Each row is a point on a tangle of strands that fork and nearly touch. The rows are in no order.
Two points are linked if the straight distance between their rows is under 68.9. Some points are linked to none.
j_350: [ 10 -24  -5  -7  11 -14   1 -14  -6   3 -16  77   1   8 -12  39  19 -18
   1   6 -25  28]
j_121: [-35  70   5  66  33 -13 -10  -8   5 -10 -13 -14   9   0 -24   7   4  16
  22 -26  37   4]
j_359: [  7 -13 -19 -28 -46  11  15   4   4  10  44 -32  -4   6  -2  -2  14 -10
 -14   4 -35 -15]
j_977: [ 35 -21  -3  13 -12  -3 -34 -28  17   5   9  -6  24 -26 -25   1   4 -20
  -4  16  -1 -13]
j_489: [-13   3  37  11 -28   4  -8   6  30  21  -6 -32 -12  -5 -16 -21   8  -8
 -13  -4   0 -22]
j_687: [ -6 -36  -1 -13 -48  -7   0  12   7  26  27 -64  -2 -16  13 -33  -4  18
 -19   6 -32 -15]
j_598: [ 34 -54 -23  -6  35 -19  -4   3 -24  10   5  51  10   4  14  38  22 -14
  28  27 -39  -4]
j_544: [ 19 -16  10 -20 -13 -11   8  39   6  21  -7 -17   3 -13   4 -19   6   4
 -21  33 -30 -12]
j_475: [ 10  41   3   2  19  11  41   9   7  -4 -32  13 -13  17  11  13 -32   4
  -7 -16  20   7]
j_30: [ -1 -29  -1  -6  32 -22  10   5 -36  10 -57  47  -9  16  18  30  13  14
  13  20 -29  29]
j_720: [-15   2   3 -21 -19   9  -3  15  -4  -3   9 -13  -7  -1  -2 -16  31  12
 -10  16   6  -9]
j_803: [ -2  -3  24  -6   2  -7   0   0  20  -2 -20  20 -19  -1 -36  17  13  -5
 -14   5  -3 -31]
j_651: [-17  23   4  -6  27   7  -1   3  -2 -20   3 -11  -3  13   3   4 -11  28
  29 -33  54  -9]
j_89: [-13  28  19  31 -28   9 -17  29   3  16   5 -50  12  -3  26 -29 -14   7
  10  -4  18   6]
j_890: [-32   7   3 -18 -23  26  19  -5  -1 -16  10 -24 -22  29  18  -5 -25   9
   0 -31  18  14]
j_722: [-37  28  12  29 -12  17  -4 -24  15 -16 -18 -12  -7  29  -9  17 -42  24
  18 -28  41  42]
j_216: [-12  29  10  11  11 -12  -4  -8 -19 -18 -34  51 -12  17 -27  34  18  14
  -5  15  -5  20]
j_496: [  3  45 -12  35  16  -7 -23  -4  30  -1  18  20  31  -6 -34  23  17 -22
  15   5   9   7]
j_754: [ 33 -55  -8 -10  -3  -7   3 -20  -8  13  -4  -4   9 -21 -11  -9  26 -16
  -8  51 -37 -20]
j_331: [-13  34   0  -7   0  11   0  22  21  -9   7  -7  10  20  10   0 -13   9
  22 -21  38  11]
j_499: [  8  -3   9 -13  22   5  14  39  -3  -9  10  -9 -16  11  11   1 -29  16
  13  -5  10 -49]
j_44: [  0 -34   2  -6  13  -9  -2  15 -36  10 -47  27   6   3  22   0  38  10
  -2  40 -19  24]
j_334: [-15  11   2  17 -32  11 -15  -4  49  19  12 -37  26   5  -2 -14   4 -23
   6  -2   9  25]
j_343: [ 24 -31 -11   1 -44  18 -12 -17  16  13  19 -39  17 -12   8 -17 -25 -23
  -7   9 -28   0]
j_823: [ 18 -27 -21  -9  21   5  19  20 -42  -6  15   0   8   3  41  -7   7   1
   2  33 -27 -14]
j_821: [ 13 -10   3  -5 -29  13  -5  -8 -13 -18   2  32  -7   5 -14  23   2 -10
 -23  10 -39  -6]
j_548: [-10  30   0 -10  27  10  24 -10 -28 -26 -15  -7 -20  11   4   8 -28  43
  15 -25  51   1]
j_948: [ 19  29   6  14  46 -36   3  -4 -18   9 -37  29   9 -17  -4  19 -16  -4
   4 -12  -3 -21]
j_451: [ 11  15  -9  13  33   0   0 -25  16   5 -11  -1  11   0  16  -3 -22 -28
   0 -34  15 -16]
j_226: [-17  26   6  51 -21   5 -47 -17  25   1  14 -35  32  -1   7   1 -16 -10
  29  -9  28   3]
j_453: [-20  15  10  10 -11  14 -14 -27  14 -18 -18  11  -5  13 -20   8 -37   7
  -1 -28  14  20]
j_448: [-11 -51   4 -33 -22  -7  12  25  12   6  21 -44  -9 -15 -10 -22  11  20
 -13  12 -34 -23]
j_810: [ 14  15 -23   5 -14  19  -6 -15  30   8  33  20  22   9  -5  10   6 -39
   5  -7  -5  21]
j_565: [ 11   6   2   2 -11   1 -21  22  28   4   2   8  26  -3 -14  -1 -11  -3
   1   2   5  17]
j_795: [ -8  21  -9  13  30 -35 -33 -36 -14 -13 -21  38  20 -21 -33  11 -14   3
   5 -25   5  12]
j_581: [ -6  -5  -4 -38   7  11  12  21   5 -24  15  31  -8  20   4  10  -5   8
   8  -6  14  20]
j_860: [  5 -26   1 -11  -5   0  11  -4  23  27  29 -47 -13  -4   0 -22  14 -19
   4   0   5 -45]
j_58: [-23   9  16 -16 -34  22  27  13  -2 -15   1 -14 -36  23   0   0 -27  26
 -15  -4  -6   0]
j_237: [ -4  34  -2   6   8   3   5   2  21 -12  -5  47   0  18 -25  22 -10   0
   0  -7  16  38]
j_415: [-16  30  12  21  -5  18 -15   3 -38 -17   5  -9 -30  -7  -2  -7  15  21
 -15  10  23 -19]
j_624: [-14  34   1  14  -1   4 -25   4 -43 -24   7  23  -2  -1 -13  10  33  20
  -3  20  15 -10]
j_348: [  6 -21  -9   0  11  -7 -24 -25 -17   4 -11  -3   4 -27  -1 -24  52  -5
 -15  35   6  -4]
j_979: [  5  11 -16 -11  18  -6  17   3 -28  -6 -20  62  -2  25  11  35  -1   1
   8   1   0  52]
j_522: [  0  13  -2   7 -22  10 -32  18  -4   6  27 -36  32  -6  18 -25  -9   9
   9  10  20  -5]
j_679: [  7   7   3 -21  33   6  44  31   5  -3 -13   1 -17  17  17   0 -22   9
   1  -4  15 -16]
j_807: [-20  14  -4 -31 -20   8   4  36  32  -5  21 -20  12  27   3  -9  -3  13
   4 -18  27  33]
j_707: [ 29  41 -15  22  15  -4 -21   0   8   0  25  23  30  -5  -9  27 -12 -23
  17 -13  11 -12]
j_258: [-19  43  -8  31   0  15 -27   1   4 -10  16 -18  22  -1  -6 -13  25  -1
   7  11  30  20]
j_315: [  1  17 -11  11  38 -34  -2 -19 -61  11 -34  37   0   1  17  33  34  -7
  10  12 -11 -13]
j_683: [ 18 -31  10 -18 -52  -5   7   0  44  14  -1 -11  11 -17 -29 -15  24 -14
 -20   7 -31  19]
j_762: [ -4  55  -6   3  43 -30  24   1 -35  -2 -36  41  -8  18  -1  37  10  20
  17 -10  19   1]
j_312: [-22  -8  22 -22   7   6  18  19  32  10 -15 -35 -17  16  13 -22 -25  15
   5 -15  32   7]
j_247: [ 14   0  14 -11  -6 -10  13  15  38   3   3  47 -12   6 -26  26  12 -15
   0   4  -5  -6]
j_416: [  6 -34  23 -13 -23  -4   7  22 -26 -18 -30  33  -4  -2 -14  12  18  20
 -14  31 -35  12]
j_80: [ 24 -47   2 -11  -1 -11 -28 -25  15  -1 -14  18  14 -21 -20  -9  -1  -8
  -9   7 -13   9]
j_545: [  3   4  11  -8 -36  10 -15  29  10 -14  30   8  -3  14 -15  20 -35  14
  15 -19  -2 -10]
j_612: [ 18   5 -24 -20  -9   3  -4   2  11  -4  24  35  13  11  -1  15  29 -27
   4  12  -6  18]
j_555: [  3 -20  -3  -2   4   1 -13   3 -44  13 -19   6  -6 -17  19 -18  48   4
 -11  48  -8   3]
j_521: [-21  55   6  35  34 -25 -21  -4  17  -1 -18  15  16  -7 -39  13  -3   9
  12 -14  28   7]
j_404: [ -9   8   3  -4   1  15  11   7 -48 -25  18   1 -32  -2  12   1  19  12
  -9  12   0 -37]
j_486: [ -3 -37   2  -1  54  -3  25   3 -39 -24 -20  10 -27  -3  17   1 -37  27
  -8   8 -29 -19]
j_584: [ -4  21  -6   2  45  -3   5 -34  -6   1 -20 -12  -4 -12  15 -15   1  -8
   3 -40  34 -12]
j_109: [ 24 -40 -16  -5 -57   4   4 -30  16  25  23 -45   8 -12 -14 -30  14 -19
 -16  25 -33  -1]
j_71: [ 29  -6 -16 -18 -28   6  16  31  16  10  35  35  17   4   6  11  12 -24
  -3  10 -22  30]
j_512: [ 10 -19  -1 -27  50  -9  33  39   9   5  -4  19   1  11  22   3  -3  -5
   8   3   4 -17]
j_695: [  2  34  -1   6  30   2   5   5 -11 -12  10 -10 -11   3   8   4  10  -5
  13 -20  30 -53]
j_251: [-31  -7  17  21 -19  10 -33 -22   4  -3  23 -53  -1  -3  24 -14  -7  -2
  22 -24  39  -6]
j_107: [-26  17   4  26  27 -11 -46 -27  -4  -9 -17 -16  10 -22 -12 -21  -9  19
  10 -30  41  14]
j_716: [ 11 -18   9  -6  34 -21   6   1   5  15 -39  14   0 -12   0  -8  15 -13
 -13  18  -1  -6]
j_139: [  0  -3   9 -16 -50   1   2  35  40  -4  36  16   3  15 -18   9 -10   6
   3 -13 -11  19]
j_993: [-24   0   3  10 -34  17  -8  -8  26  28   0 -50   5  -6  17 -44  12 -16
 -14   3  11  29]
j_122: [-13 -37   0 -35  34  -9  38  33 -15   4 -10   3 -14   4  26 -13  37   6
   1  37 -17  -8]
j_34: [  5   4 -13  -2  36 -16   9   0 -44   4 -36  52   0  20  21  40  14  -7
   9   8 -16  20]
j_319: [ 47 -30  13 -10 -31  -7   8  27  23   6   4  51  10 -19 -21  22  10 -13
  -7  20 -43  14]
j_955: [ 28 -32   0 -17  15   8  15  31  12   2   7  24   1   1  12   3 -38 -12
  -1  -3 -31  -4]
j_983: [ -1 -10 -29 -14 -60  -2   9  -7  15  23  58 -70   4   9   6  -3  11  -9
   4  -1 -23 -12]
j_516: [ -9 -20   5  -2  42  17  38  15 -47 -25   2 -12 -30  -8  36 -18 -21  19
  -9  15 -13 -17]
j_594: [ 18 -14   5   9 -33  -3 -41   4  40   8  17  -8  34 -17 -22  -5  -4 -12
  13   6  -4   5]
j_539: [-13  -3  17  -8  17   8   1  16  10   9   2 -44  -3  -5  29 -35  -5  12
  12 -17  43 -17]
j_260: [  7  35  12  31  48 -20  13  -8 -43   8 -35   6 -19 -18  10   0 -15  11
 -10 -16  10 -27]
j_171: [-25 -30   2 -45 -40  -8  -2  21  23   8  32 -44  -4  -6 -15 -19  33  22
  -5  -1  -5  -9]
j_13: [  4  10  -8   2  37 -15  22 -18 -49 -15 -44  34 -20  14   1  27 -43  34
   1  -9   0  10]
j_275: [ 14 -63 -16 -50 -36  -9  18   9  38   0  38  -1   7  -9 -12  -6  -5  -5
  -3 -14 -47  24]
j_866: [ 19 -18 -18  -8  26   4  -7  11   5  12  -8  -2  26 -15  28 -19  -8 -19
   0   6   6  16]
j_232: [ 26 -28  -2 -12 -21   6   5 -17  41   3  35  40  -3 -11 -18  17  -8 -36
  -1 -16 -25  11]
j_927: [ 16 -50  -8  -9  27 -13   1  14 -37  -8  -1  66   3   9  18  39 -10   2
  16  12 -46  15]
j_622: [  6  42  -2  45   3  10 -20 -20 -29  -2  -2  -1   3 -15  -2   8   2 -11
  -8  -5   2 -27]
j_396: [ -1  -8  -3   7 -14  17   3 -39 -11  -1  16 -18 -26  -7  -4 -10  25 -29
 -24   8 -17 -39]
j_75: [-13  13  -4 -20 -26   9   1  31  13   4   5 -27  15   7  18 -30  -4   9
 -12   3   5  40]
j_552: [-23  26  12  23  16  14  20 -14 -19 -10 -22 -25 -40  13  -5   1 -29  53
   9 -26  62  10]
j_377: [ -7  -2   0  -4  46  11  41  13 -48 -18 -31  -4 -32   7  36 -13 -18  28
  -4  -2  24  -6]
j_847: [ 19 -44 -19 -51 -38 -20  35  39  32   9  36  17   4  -1  -4   5  14   2
 -11   2 -54  26]
j_662: [ -4  18  18  10 -20  11   2  18  58  13   4   7   4  19 -13  21 -41 -14
  15 -28  12  27]
j_425: [ 13 -12  22  -5  -7   2   0  24  19   6 -11  10   0   6   1  -3 -42   3
  -9   3 -12   5]
j_241: [ -9   6   7  11  23   7 -11  -7  -6   8 -13 -24  -3 -14  11 -31   8   0
  -5 -13  29  -9]
j_523: [ 19   0 -14   3  37  -5  -9 -29   0  12  -1   1   1 -11   5   0   8 -25
   2   2   5 -35]
j_579: [-15  56 -16  25  19  11   7 -24 -10 -28 -21  -2  12   8   1   1 -23  21
  11 -31  47  42]
j_222: [ 21 -24 -27 -38 -56 -19  10  36  31  25  42 -12  22  -9 -14  -3  22   2
 -12   9 -45  25]
j_772: [ -7  41  -2   1  54 -17  27 -23 -16  -6 -27  15 -10   5   3  11   5   8
   9 -30  35  -7]
j_41: [  7  36 -14   6  14   7  -3  -8 -16 -23  -3  19  16  12  14  11  -3  -8
  -1 -12  14  11]
j_805: [-31  23  38  22  23   4  -2 -10  -6   0 -23 -23 -37  -3 -13 -11 -10  31
   0 -23  54 -18]
j_697: [ 11   0 -18 -27   8   3   7  11  -5 -17  28  31   2  15   3  15  15  -8
  12   0   5 -15]
j_592: [-16  29   3  19  30 -21  -7 -38 -33  -1 -52  11 -11 -15 -15  -2 -17  17
 -13 -18  17  16]
j_918: [ 23  -5 -10 -18  -8 -13  -1  39  22  26  10  -3  22 -11 -11  -8  29  -7
  -2  35 -12   1]
j_784: [  9 -12   2  10  16  -1 -29 -17 -20 -15 -10   3   9 -14  -2  -1 -32   3
  -3 -11  -6 -16]
j_449: [ 25   6 -33  -1  50  -9  -2 -20 -43 -21  -4  20  26  -8  27  10 -11  -4
  15 -19   1  -5]
j_217: [-19  55  -5  10  25 -15   9 -13 -27 -21 -23  39 -11  12 -25  32  -1  26
   6  -3  26  18]
j_484: [  6 -46  -8  -3   7  12  -7 -14 -16   5  15 -34 -13 -21  16 -37   9  -2
 -10  18  -6 -22]
j_837: [ 31 -23 -30  -7  17  -3 -24 -13 -10   5   5  13  33 -10  13   1  11 -22
   0  25  -5  12]
j_746: [ -2 -29  16 -19   5   3  14  41  -5  -9  23 -18  -7  -6   3 -14 -16  23
   6  16 -16 -47]
j_380: [-21  22  18  56 -12   9 -25 -37   3  -4   8 -42  13  -2  23   1 -24  -9
  25 -31  36  -5]
j_849: [-19  19  -7  15  30 -33 -24 -41 -32 -10 -34  28  -1 -14 -20   5  18  10
  -6  -3   3  18]
j_845: [ -6 -56 -13 -36 -27  11   0  -1  17 -17  38  -5  -1   3   1  -6 -25  -1
   5 -19 -27  12]
j_214: [ -3  13  15  23 -50   5  -9  -5  34  35  21 -51   3  -1  -7 -10   8 -19
   0   9  -5 -33]
j_656: [ -9  47  14   7 -31  11  21  42  21   5  -1  -6  -2  19  -6  -3   5  11
 -14  16   1  12]
j_923: [ 26  17   2  14  30 -24 -10  -5   7   8 -18  57  17 -11 -13  25 -20 -15
  -2  -5 -10   8]
j_230: [ 24 -47   3   2  -3 -17  -2 -15  -8   6 -26  60   4 -15 -25  31  22 -18
  -2  16 -43   4]
j_615: [ 23   0 -26 -15  -9   4  -2  18  36  33  28 -35  33  -3  15 -23   2 -19
   5   5   2  10]
j_434: [-13  41  -8  36  20  -7 -20 -29  24  -2 -11   8  16 -11 -22   6   5 -20
   8 -19  17   8]
j_303: [  6   0  -6  -7 -18  15   4  -9  10  -3 -12   5   3  -4  -4 -12  28 -23
 -26  20 -20  23]
j_128: [  4 -46   3 -13 -14   9  24  -8  -7 -18   1  23 -23  -2  -6  10  15 -12
 -16  17 -52 -19]
j_897: [ 41 -23 -39 -25 -44  -3  22   6   2  20  37 -26  14   1  -2  -1  22 -15
 -10  36 -46 -10]
j_428: [ -5 -23  -1 -18  -4   0  -6 -17  29  12  16 -16  -8 -10 -21 -15  37 -20
   2  12  15 -33]
j_360: [ 18  17  -5  22   2 -14 -29   1 -10   6  -4  31  21 -12 -10  16  23  -7
  -4  33 -13   1]
j_665: [-11 -26   4 -21 -32  -2 -16 -11  27  18  25 -43   1 -18 -32 -25  43   6
   2  22   6 -23]
j_309: [  4  20  17  -3   0   5  12  21  47   5   3  38  -8  16 -32  20 -20  -5
   8 -22  12  12]
j_599: [  2  52 -11  21  36 -18  -2 -20 -42 -17 -33   0  17  -5   1  -2 -30  39
  12 -27  40  37]
j_533: [-15  13   1   5  31  -2   8 -32 -10  -8 -49  -1 -20  -3   0 -12 -34  24
  -8 -24  39  36]
j_339: [-23 -29   7 -16 -34   1 -12   7  22   9  34 -45   4   7  18 -13 -14  -1
  16 -20   8 -13]
j_736: [ -6   6  16  20 -20   7 -35   8   5 -14  21  -5   6   4 -13  12 -26   6
  14 -15   5 -32]
j_527: [-10  12 -14  11  16   1 -24 -35  -6  -3  -9   6  10 -14  -6 -13  38 -15
 -14  10  22  11]
j_504: [  5  28   8  17 -46  18  -4   4  -5   1  15 -12  -6   3 -14  -1   8  -8
 -17  17 -22 -18]
j_181: [-15   1   1  10 -10  23 -22 -21  14   6 -23 -20  13  -8   1 -34   4 -13
 -21  -3  11  39]
j_239: [ 23 -13 -15 -13 -23  13   5  -7  28   8  40   2   8  10   5   9 -17 -36
   3 -17 -21  -4]
j_851: [ 21 -19   8 -24  24 -17   4  34  25  15 -17  28  15  -3  -6   1  24 -10
   1  30   2   8]
j_965: [ -5  29  12  16   6  20  28  -3 -10  -5 -21  -9 -26   4  18  -8 -27  -2
 -18 -16   9  -4]
j_259: [  8 -52  18 -31  -8  -4  42  22  14  -8  -7  32 -18   2 -13  17   5  -8
 -13  11 -53  -6]
j_974: [  1 -23  -5 -14  62 -11  17   7 -33 -22 -19  32 -17   3  10  17  -9  15
  13  -1 -10 -19]
j_388: [ 10  18 -19   9  41  -8   5 -20 -51 -17 -34  11  11 -11  28  -4 -23   9
  -1 -26   8  10]
j_188: [  7   7   4  26 -16  12 -15  -8  46  12  14  -8  18   9   7  10 -35 -35
  17 -32   6   6]
j_344: [-21  38  15  35  33 -16  -5 -26  -1  -8 -23 -20   1  -3  -6   6 -32  30
  26 -50  62  -2]
j_602: [ -9 -10  13   9  -3   0 -30 -33  45  -7  -6  26   5   4 -34   9 -26  -9
   8 -32  12  25]
j_362: [ 21 -46 -14 -13   4  -8  22  35 -21  10   4  19  10   9  25   9  19  -1
   8  44 -51  -9]
j_417: [ 30 -22 -30  -4  32   0 -13 -20 -30 -11  18  21  23  -9  24  12 -12 -20
   9   8 -18  -6]
j_587: [ 24 -39 -27 -23  19  -5  21   6 -16  15  13  25  10   9  17  17  38 -27
  13  30 -31  -3]
j_543: [-24 -31  25  -8   4  12   0  22  -2   4  15 -58 -28 -10  24 -37 -16  28
   8 -12  22 -29]
j_997: [  2  25   4  14  20  13  32  -8 -26   6 -29   3 -33   0  26 -11  14 -15
 -27   0   0 -16]
j_874: [-21   9   4  21  16  -9 -38 -36  34  -3 -11  -6  22  -9 -18  -9 -10 -12
  10 -27  23  28]
j_240: [ -6   8 -25  -2  31 -16 -20 -49 -32 -10 -19  26   8 -14   2   8  32 -19
 -10  -3   0   9]
j_998: [ -1  -2 -10 -19  -3  13  27  27 -24  -6  -9  21  -6  20  22   5  14  -2
 -13  21 -19  24]
j_220: [ -1  44  -4  25 -12  33   1  -5 -18  -2  25 -31 -11   0  29  -7  10  -8
  -5 -13  26 -17]
j_252: [-11   4   9 -19 -11  21  32   8  -7 -16 -32  13 -29  19 -14  10 -29  33
 -14  11   2  18]
j_869: [ 25 -33 -12 -15  24   0   0   4 -15 -14   0  36   2  -2   7  12 -21 -10
   6   5 -26  10]
j_11: [ 10 -28  17 -21 -28  -3  12  50  19   3  -6  -6   4   0  -3 -14 -23  26
 -20  12 -31   7]
j_406: [-14  -4   2 -18 -42  20  10  11   0  -6  23 -29 -22  17  10  -9 -11   5
  -9 -12 -31 -22]
j_57: [ 26  -9 -13   4  17 -22 -23 -30   7  -2 -12  61  18 -10 -14  20  -2 -22
  -9  -6 -23  34]
j_822: [ -7   8  11  -2  26  -2   2   9 -19 -12 -39  12 -17   1  -4  -4  -2  23
 -12   9  25   4]
j_394: [-24   8  18  -5 -60   1 -11  23  45   7  35 -18  14  10 -28   9   9   7
   7  -4 -12  14]
j_307: [-11 -21  -2  -1  33 -27 -26 -26 -55  -8 -18  22 -11 -21 -11  11  22  14
   1  12  -3 -26]
j_152: [ 17 -40  -6 -28 -36  -2   0  22  -1  -8  24   9  11  -4 -11   2  15   7
  -4  23 -30   3]
j_667: [ 39 -54 -32 -18 -16  -6  30 -11  -5  23  20 -15  11   0   6  -2  28 -21
  -6  55 -56  -3]
j_494: [ -3  -7  -2  -6  54 -27  -9  -1 -62 -16 -29  25 -13  -9   4   9  -1  31
   7   8   7 -11]
j_227: [  0  20  -9   2  34   3  11 -14 -44 -26  10   8 -18   3  23   1  12   2
   6 -16  18 -36]
j_833: [-23  11   2   1 -72  -9  -4  19  44  26  33 -56  11   6  -7  -1  19   4
   2  -9  -6  13]
j_909: [  2  21  25  14  -3   7 -11  38   7  10 -19 -23   5  -3   7 -20 -22  22
  -3  12  22  -2]
j_535: [ -1  -2  11   2 -10  -2   4  -4 -24 -17 -36  42  -9   7 -12  18   4   9
 -14  18 -25  11]
j_554: [ 12 -22 -12   1  42 -24  -8 -25 -46   7 -15  25  -5  -3   9  25  37 -16
  12  22 -22 -29]
j_104: [ 22   5 -15  14 -38  10 -13 -24  26  31  33 -44  15   4 -15  -5  10 -30
   1  21  -3 -23]
j_593: [  8  18  -4   2  10   7  25  10 -17  20 -10  -6 -10  -3  21  -9  30 -19
 -19  27 -11 -17]
j_673: [-27  31  12  13 -33  12   4  19  31   0  25 -39  15  30  22   6 -18  -4
  28 -27  38  11]
j_680: [  5  24 -16   6  58 -39  30 -24 -59  -9 -46  25  -3  -4  13  14 -23  18
  11 -28   4   3]
j_82: [-41  32  35  40  -5   8 -19   0  10   2  -8 -33 -17  -4  -2 -13  -3  20
   8 -12  39  -4]
j_961: [ -6   7 -10 -23  -6   5  13   3  -4 -21  -1  55 -10  23 -11  30  13  12
  -1   2   6  40]
j_519: [-14  29  11  35  -5  13 -28 -21 -51 -21  -1  -6 -16 -14   1   1 -15  14
 -11 -12  11 -18]
j_322: [ -1  10   3  23 -25   7 -38  15  28   5  36 -34  41   5   5   0 -13  -2
  38  -3  33   4]
j_410: [-16 -28   9 -17  14  19  20  -6  -4 -17  -5  -5 -27   1   9 -15  -7   9
 -19  -8 -14 -13]
j_652: [  9  11 -12  24 -16  18 -20 -35   8  13  33 -39   5  -2   4  -3  10 -29
   7   0  17 -19]
j_117: [-53  17  36  21 -34  14  -5  18  28   0   2 -37 -19  17 -15 -11   7  25
   3  -7  34  17]
j_129: [  4 -27 -10 -19 -11  26   6  -4  23 -16  30   8  -7  17  16   4 -43 -12
   4 -33 -11   9]
j_118: [-13  49 -17  22  38 -36 -17 -28 -29 -24 -16  17  26 -10 -14   8 -19  20
  16 -38  24  26]
j_42: [-36 -16  16 -28 -39   2   1  37   4   5  18 -44 -21   7   2 -31   3  38
   3  -4   4  -3]
j_633: [ 28 -59  -1 -15   7 -14  -6 -16  -5   7 -25  29  11 -17  -6   3  26 -20
  -7  31 -36   6]
j_813: [  0 -42  -1 -42  30  -5  41  36   5   4 -10  17  -1  11  19 -11   3   3
  -7  19 -29   9]
j_250: [-11  23   2  40   1  12 -14 -50   8   5   5 -31  -6 -10   6  -7   0 -19
   1 -30  23 -24]
j_414: [-19 -22  23 -18 -11   1  17  39  -8  -6  19 -40 -29   3   5 -21 -22  37
  -4  -2  -1 -25]
j_902: [ 13  40  -4  37  30 -12  -4 -14 -48  13 -13   2   4 -23  14   2  14  -2
  -7  10   6 -28]
j_308: [ 18 -22 -21 -22  -2   3  24  12  26  22  44 -48  -1   4  12 -11 -11 -19
   6   3 -23 -44]
j_289: [ 18 -12  -2   6 -38   5  -3 -13  30  21   1 -21  20 -20 -16 -25  23 -24
 -22  31 -22  11]
j_937: [-27   2  20  -3 -31   7   9  20  46  19 -10 -33  -3  19   6 -19 -34   7
   0 -20  16  23]
j_888: [-18  38 -14   6  19  13  -9 -18 -32 -30  -6  10   4   4  10  -3   7  15
  -1 -10  37  29]
j_556: [ 37 -12  -9  13  10  -6 -11 -34   3  19  10 -15   9 -15 -13 -12  18 -29
   2  32  -2 -37]
j_458: [-22   7  39  38 -17   2 -38  -8  -2  -5  -2 -25 -10  -4 -19   0 -26  22
  15 -18  27 -19]
j_102: [ 22   0 -12 -24 -38  -6  13  42  47  18  49  16  13   2   2   5  -7  -8
   5  -6 -14  23]
j_802: [ -2 -26   3  -5  10   9  15 -16 -20  -4   1  15 -30  -3   1   6  25 -16
 -19  20 -28 -45]
j_870: [-39   8  18  12 -61   0  -2   8  49  22   6 -45   4  16   8  -7 -10  -8
  -1 -17  -5  33]
j_930: [-18 -13  40  -2 -17   3   1   3  18   0  -9  -5 -33  -4 -30  -6   6  15
 -15   3  -5 -31]
j_85: [-31  39  21  18 -40  12  -4  34  26   4  -1 -22  -4   6 -25 -20  21  25
 -14  19  14  22]
j_791: [ 11  -1 -17   6 -21  15   0 -33  -4   7   7   4  -9  -1  -5   2  42 -30
 -19  28 -27 -11]
j_787: [-26  -2  14   4 -34  23  -5 -24  16 -14   3 -15 -20  16   5  -3 -24 -13
  -4 -28   2   8]

A fork is a point with three links. Follow the links from the first point to the second and name the forks in between, in order.
j_746; j_139 -> j_414 > j_539 > j_870
j_983; j_139 -> j_359 > j_633 > j_977 > j_584 > j_539 > j_870
j_512; j_993 -> j_679 > j_414 > j_539 > j_870
j_974; j_128 -> j_34 > j_961 > j_612 > j_139 > j_870 > j_539 > j_584 > j_535
j_13; j_232 -> j_417 > j_869 > j_425 > j_977 > j_584 > j_539 > j_870 > j_139 > j_612 > j_239
j_545; j_803 -> j_139 > j_612 > j_961 > j_309
j_652; j_687 -> j_309 > j_961 > j_612 > j_139 > j_870 > j_539 > j_414 > j_171
j_673; j_34 -> j_331 > j_82 > j_139 > j_612 > j_961
j_121; j_556 -> j_434 > j_874 > j_453 > j_58 > j_359 > j_633 > j_977
j_11; j_602 -> j_425 > j_977 > j_633 > j_359 > j_58 > j_453
